Each row is a point on a landscape with many valleys, with its height.
A ball rolls from a point to the lowest of its 2 nearest points, and stops where none of them is lower. Distance is the straight distance between rows; heights are no part of it.
<817>: [118  77 109 123 125 130 176  79 141 132 137 120 129 135 138 143  86 134
 118 102 143 141 125 133 134]  h=241
<637>: [121 149  92  52 136  56 102 149 120 148  63 126 122 181 166 161 113 199
 131 150  91 148 140 105 130]  h=255
<606>: [108 127 160 144 125  86  79 124 111 125 155 132 122  83 133 111 187 123
 135 199 114 107 133 123  63]  h=308
<620>: [128  97 131  97 124 111 139 104  91 171  80 113  82 224 124 188  96 161
 126 132 129 139 111 146  98]  h=247
<847>: [ 78 140 123 189 132 152 182 130 136 110 128 137  68 141 132  93 137  88
 161 120 120  81 101 189 124]  h=323
<203>: [124 119  70 154  98 131 150  85 158  94 195 179 134 125 143  93 151 109
 121  91 134 131 134 141 185]  h=144
<465>: [136  87 138 118 117 172 145 103 139 122 176 115 124  67 106 105 130  76
  84 121 155 114 174 135 113]  h=464
<333>: [ 89  82  96 116 117 109 171  85 103 140 104 105 110 178 149 156 115 177
 133 145 123 144 134 143 121]  h=207
<879>: [175 157 112  72  96 146 142  83 143 111  97 127 109 160 142 135 124 177
 118  84  97 110  52 122 192]  h=173
<1036>: [112 136 106 137 177 113 133 185  91 148 113 106 139 138 149 134 123 105
 129 195 146 168 165  66 111]  h=512
<577>: [102 146 135 144 157  82 124 135 138 101 137 181 169 163 135 132  96  71
  88 124 136 131 197 117 144]  h=516
<233>: [106  96  90 159 107 142 121  87 177 113 183 204 123 157  96  79 140 107
 142 135 137 138 117 168 149]  h=157
<581>: [111 131 106  83 161 111 136 135  81 100 110  58 132  99 115 116 157 140
 130 121 122 134 149 109 137]  h=472
<528>: [154 139 166 142 151 107  77 179 142 126 177 144 154  70  97 136 141  71
 100 118 160 134 180 114 131]  h=602
<50>: [163 141 178 119 124 188 148 113 152  97 142 130 105  97 125 108 137 120
 131  49 107 107 100 114 100]  h=416
<613>: [ 94 135 141 145 139  81 123 122 162 125 135 185 132 124 108 106 173 142
 157 125 111 118 138 185 105]  h=332
<294>: [125 111 153 107 150 171 158 144 118 118 126 119 155  87 114 109 109  88
  80 123 151 137 187 118 146]  h=473
<201>: [120 121 117 130 109  98 127 146 125 180 141 116 124 163 159 157 140 176
 155 188 130 118 159 145 127]  h=227
<299>: [ 89 129 109 145 152 123 131 167 137 133  71 108 110 212 101 165 106 160
 139  88 116 134 159 173 141]  h=515
<182>: [ 91 132  91 150 140  75  92 123 124 113 154 134 156 136 154 114 169 140
 143 158 112 107 181 134 134]  h=184
<236>: [110 129 147 133 109 145 144 121 137 146  96 146 125 141 125 143 133 163
 151 125  93 133  96 167 122]  h=274
<883>: [134 147 119 108 141  55 116 136 113 132 113 198 141  91 155 117 120  94
 106 137 101 141 192 109  78]  h=211
<838>: [146 152 108  66 130  65  47 139 148 166 108 131 127 194 143 186 136 209
 117 163 110 127 142 104 157]  h=249
<170>: [145 115 118  73 132 106  85 139 108 139 134  93 111 209  88 173 176 155
 119  85 133 122 162 125 141]  h=541
<324>: [156 124  93  99  69 129 134  90 156 116 125 164  92 164 143 115 152 177
 146  80  88 149  73 149 178]  h=193
<1015>: [134 151 124 109 141 110 131 126 132 105 126  85 148  98  88 117 136 125
 129  94 141 122 104 105 155]  h=457
<973>: [119 134 158 130 162 180 198 167 122 109  93 114 124 124 141 118  73  82
  92  90 144 119 171 127 138]  h=495
<1045>: [ 67 141 140 137 161 131 162 145 136 114  94 147 145 142 117 122  70  42
  68 116 153 117 188 123 146]  h=513
<43>: [129 163 153 157 164  85  84 160 170 131 148 196 181 130 122 155  66  78
 102 132 143 157 151 105 139]  h=519
<162>: [139  96 138 126 165 172 124 161  98 149  87 126 139 174 126 151  69 136
 117 122 132 207 136  88  88]  h=609
<809>: [ 89  69 146 142 141 114 103 122  91  98  85 101  97 180 143 152 116 136
 152 154 123 153 127 114  49]  h=666
<408>: [141 120  97 143 168  90 121 202 123 144 132 128 138 190 172 158 118 113
 128 187 178 149 194 110 105]  h=522
<248>: [ 96 106 119 123 169  74 124 112 135 123 128 126 159 127 140 115  94 104
  94 204 145 135 165  93  97]  h=527
<738>: [185 117 124 101  98 153 138  85 133 119 119 135 149 131 159 144 106 140
 142  74 122 135  90  96 159]  h=149
<230>: [ 75 166 126 147 145  42 115  83 123  96 139 141 124 110 142 114 139  68
 116 177 105  93 130  94  89]  h=267
<422>: [171 138 134 158 145 183 133 174 116  99 136 118 164 115 157 123  81 103
 123 137 159 152 121  75 160]  h=600
<1051>: [115 174 103 159 140  41 140 103 151 125 143 148 130  92 139 132 128 101
 137 135  99 100  96 134 107]  h=257
<1055>: [123 129 169 150 138 110  76 128 141 172 149 130 123 112 116 143 147 137
 154 156 118 122 107 121  69]  h=334
<537>: [156 111 141  91 111 145  93 133 103 163 146 111 187  68 102 116 134 151
 116 181 146 145 142 130 153]  h=589
<737>: [119 152 119 147 137 138 114 118 162 114 127 140 160 129  76  88 107 160
 154 150 127 129  31 131 138]  h=179
<438>: [165 151 186 158 106 170  77 140 129 153 162 135 106  79 100 141 137 125
 156 101 117 129 110 112  84]  h=368
<406>: [124 137  94 131 140  88 157 118 111 165 144 127 141 120 167 152 121 121
 132 172 125 126 143 121 155]  h=206
<241>: [137  95 129 157 130 144 128 162 116 179 119 138 119 158 140 170 106 115
 119 110 142 149 177 141 114]  h=635
<244>: [187 179 203  95 116 189 177 146 164 131  88 125 141 125 114 100 121 157
 146  64 124 114 108 161 146]  h=293
<79>: [141 118  86 132  92 154 167  80 161  86 155 145 132 142 181 120 122 118
 128  56 118 130 101 117 180]  h=122
<113>: [181  97 170 109 117 208 172 155 138 175  99 113  95 139 118 163  68 119
 104  80 142 151 134 131 101]  h=345
<878>: [126 163 147 155 141 177 151 147 159  99 121 134  99 138  87  72 107 133
 176 143 115 109  34 160 114]  h=245
<545>: [111 120 101 173 130 130 132  94 185 101 171 186 142 140  92  76 106 112
 145 153 124 126  36 157 149]  h=141
<439>: [140 153 130 121 163 156 183 181  82 101 105  78 129  95 167 122 112  93
 122 112 123 137 162  79 147]  h=521
<1122>: [165 127 158 104 160 133 134 155 117 141 136 116 105  88 115 165 107  89
 124  79 135 149 173  75 101]  h=577
<585>: [161 120 143 112 171 115 138 189 123 141  96 140 127 129 114 150  89 115
 112 113 148 187 134  66  99]  h=587
<965>: [ 76  98 143 178 139 134  98 127 112 141  94 145 120 193 157 150 108 159
 148 156 118 135 132 152  72]  h=658
<538>: [111 128 140 146 127  96  54 126 113  94 115 154 141  62 108  92 182 158
 155 160  82 116 116 153  90]  h=285
<410>: [190 171 162  64 104 167 180 114 161 138  85 141 128 155 140 129 127 170
 134  46  89 119  88 129 165]  h=204
<1072>: [ 84 136 130 101 128 122 102 125  95  88  88  84  89 167 133 139 196 181
 164 129  76 108  75 126 155]  h=680
<699>: [159 130 140 158 124  90 104 163 153 133 160 157 165 100 127 153 125  83
 106 113 205 158 151 111 181]  h=603
<617>: [ 93 135  90 137 128  99 120 144 116 106 169 111 135 111 138 108 208 113
 124 134 141  96 211 141 176]  h=166
<31>: [146 156 119 112 119 152 168 120 132  82 123 131 165  81 160  69 145 109
 108 124 102  95 165 144 186]  h=240
<1110>: [107 137 126 129 173 104 108 175  83 134 103  94 120 146 131 138 141 134
 147 142 103 137 161 106 135]  h=494
<938>: [ 83 121 117 179 142 120 196 110 114 122 116 101  75 137 155 138 121 109
 144 143 127  77 108 157  87]  h=299
<941>: [ 76 117 150 124 139 108 127 139  93  76  55 100  94 173 143 169 152 159
 154 118  80 126 102 110  89]  h=674
<142>: [162 126 107  81  96  49 108 113 135 182 139 115 128 178 148 182 135 206
 121 168 118 128 133 130 114]  h=244
<440>: [114 141 110 102 134  77 118 145 135 139  97  99  81 227 102 171 167 163
 137  92 101  98 141 168 142]  h=532
<221>: [116  80 113 138 113  90 119  63 134 125 190 108 126 157 125 126 173 148
 138 152 141 120 128 126 102]  h=563
<401>: [106 116 167 129 138 148 114  88 160 143 132 111 129  88  67  97 109 149
 140 171 157 116  79 132  83]  h=574
<1035>: [119  75 136 133 112 205 120  74 122  93 197 119 134 107 108  82 153 106
 113 119 153 116 125 136 143]  h=454
<829>: [120 180 126 193 128 166 181 128 144 104 148 169  91 107 166  93 137  95
 163 130  79  87  79 150 143]  h=352
<65>: [123 109 123 145 157 198 125 175 102 126 105 127 155 150 144 116  73  93
 107 142 143 189 160  88 140]  h=614
<379>: [134  83 146 101 118 145 153  97 138 170 101  91 119 140 100 168  64 141
 109 133 171 144 102 148 101]  h=265
<337>: [193  98 126 108 117 144 143 157 110 133 147 101 108 130 129 179 120 106
 108  84 189 175 123  94 158]  h=607
<874>: [185 121 141 103 110  92 108 177 137 137 123 110 138 118 106 155 130 120
  92  94 219 175 147  96 185]  h=604
<309>: [194 128 130  87  86 165 134 125 129 106 117 133 184  64 132  92 132 134
 104 105 122 137 144 124 174]  h=203
<791>: [125 177 108 153 123 105 171 108 118 144 124 151 126  89 178 138 133 139
 153 153  89 115  86 117 119]  h=235
<909>: [154  88  98  75 100 117  84 120  98 160 171  98 110 159  89 165 193 161
 120 146 146 119 148 120 151]  h=550
<205>: [108 135 114  94  94 141  91  88 104 136 113 103 112 131 125 117 174 196
 140 165  90 116  85 142 165]  h=686
<805>: [172 143 123  77 109 106 136 107 162  98 132  95 123 113  53 111 148 153
 113  52 161 131  88 110 144]  h=465
<685>: [114 139 130 174 140 170 127 187 120 143  68 105 111 190 125 159  85 123
 157  84 127 121 116 181 129]  h=483
<39>: [ 74 117 139 170 139  80  98  69 117  84 145 136  84 143 137 130 147  75
 125 144 104  83 122  88  44]  h=272
<363>: [197 114 163  99  99 192 148 116 124 192 125 102 120 151 111 177  78 144
 115 105 155 119  83 147 123]  h=298
<539>: [160 118 172 127 123 182 102 132 147 135 133 127 160 103 124 136  71 124
 119 123 154 162  98  82 127]  h=590
<68>: [120 100 147 105 121 133 133  98 118 173 138  95 157  93  86 120 118 164
 133 210 161 134 111 149 123]  h=581
<612>: [135 170  61 129 102 123 154 112 128  81 131 154 163  43 156  67 145 102
 108 156 126  86 115 144 164]  h=238
<556>: [123 124 122 126 132 160 130 194 105 172 109 147 144 159 144 146 112 151
 132 132 135 187 187 152 174]  h=647
<669>: [150 148 152 140 150 166  91 177 113 146 149 127 188  68 118 133 145 104
 129 156 156 143 155 107 157]  h=596
<288>: [125 135 112 131  77 104  94  91 138 119 103 176 136  65 105  81 158 165
 139 126  82 126  94 155  98]  h=266
<121>: [ 81  90 146 141 136 110 124  77 160 114 166 125 104 114  81  93 145 129
 133 153 131 111 114 136  80]  h=568
<461>: [128 107  83  79  77 155 135  75  95 111 135  98 133 107 117  81 175 191
 127 132 118 129 110 148 163]  h=696
<799>: [124 123 176 113 157 166 104  99 150 113 129 110 124  86 106 117  63 114
 127 137 154 146 108  86  69]  h=582
<851>: [ 67 130 141 165 131 108 133 142 143 140 105 151 118 157 128 103 153 175
 163 165 117 120 108 204 122]  h=310
<801>: [141 171  65 138 113  78 140 127 130 104 153 142 169  56 151 113 148  82
 106 150 152 130 124 102 191]  h=224
<180>: [ 51 115 147 178 138 137 137  89 127  99 127 129  88 144 138 110 113  70
 131 159 133  68 117 142  55]  h=281
<682>: [147  99  98 119  94  78  92 107 127 147 180  74 101 197 127 162 168 159
 147 141 146 101 135 114 112]  h=557
<470>: [134 165 102 127 122  68 115 134 111 129 134 172 167  75 158 128 137  81
  82 120 122 115 171 114 150]  h=220
<1071>: [141 133 184 132 111 181 101  95 140 118 149 145  62  73 143 129 129 107
 145  76 100 124 103 117  50]  h=394
<114>: [108 192 155 192 149 157 134 168 149 121 136 138 106  97 122  96 142 105
 183 162 102 100  68 154 129]  h=315
<702>: [132 117 111 127  82 135 157 108 133 155 159 141 104 142 127 133 170 153
 152  94 110 126 109 169 165]  h=229
<462>: [111 104 128 198 145 141 104 139 126 130 126 128 122 173 127 139 135 115
 141 110 133 109 154 164  79]  h=648
<937>: [151 140 135 151 117 176 127  95 135  94 171 128 125 100 133  83 153 111
 120 106 114 118 106 123 133]  h=440
<841>: [168 139  97 108  65 126 108 112 124 136 135 157 155  42 119  98 150 154
 116 103  95 127 109 143 142]  h=239
<456>: [117  93 107 146 153  97 111 148 123 142 158 127 158 157 137 136 104 105
  93 189 206 126 174 117 126]  h=525
<661>: [146 136 166 133 133 213 152 194 113 162  81  98 107 162 138 155  78 122
 125  92 111 130 135 160 113]  h=420
<961>: [158 142 147  97 139 142 162 156  82 156 110 122 130  88 147 131 121 117
 132 102  95 153 149 110 111]  h=553
<36>: [ 98 153  70 122 116 151 156 145 133 120 141 126 154 103 144  93 171 128
 118 135 137 101 167 165 211]  h=197

Call two points neighbours if one is among the 2 nearest of the other. Go from one point of each pair to the other, from neighbour to neighbour, staying as low as possible. Name the highest point that can't be avoided.
<309>, <617> | <31>
<241>, <545> | <556>
<79>, <545> | <233>

For each start below, name the point where the ball stops.
<205> | <241>
<221> | <333>
<847> | <406>
<337> | <309>
<585> | <309>
<43> | <309>
<874> | <333>
<937> | <309>
<556> | <333>
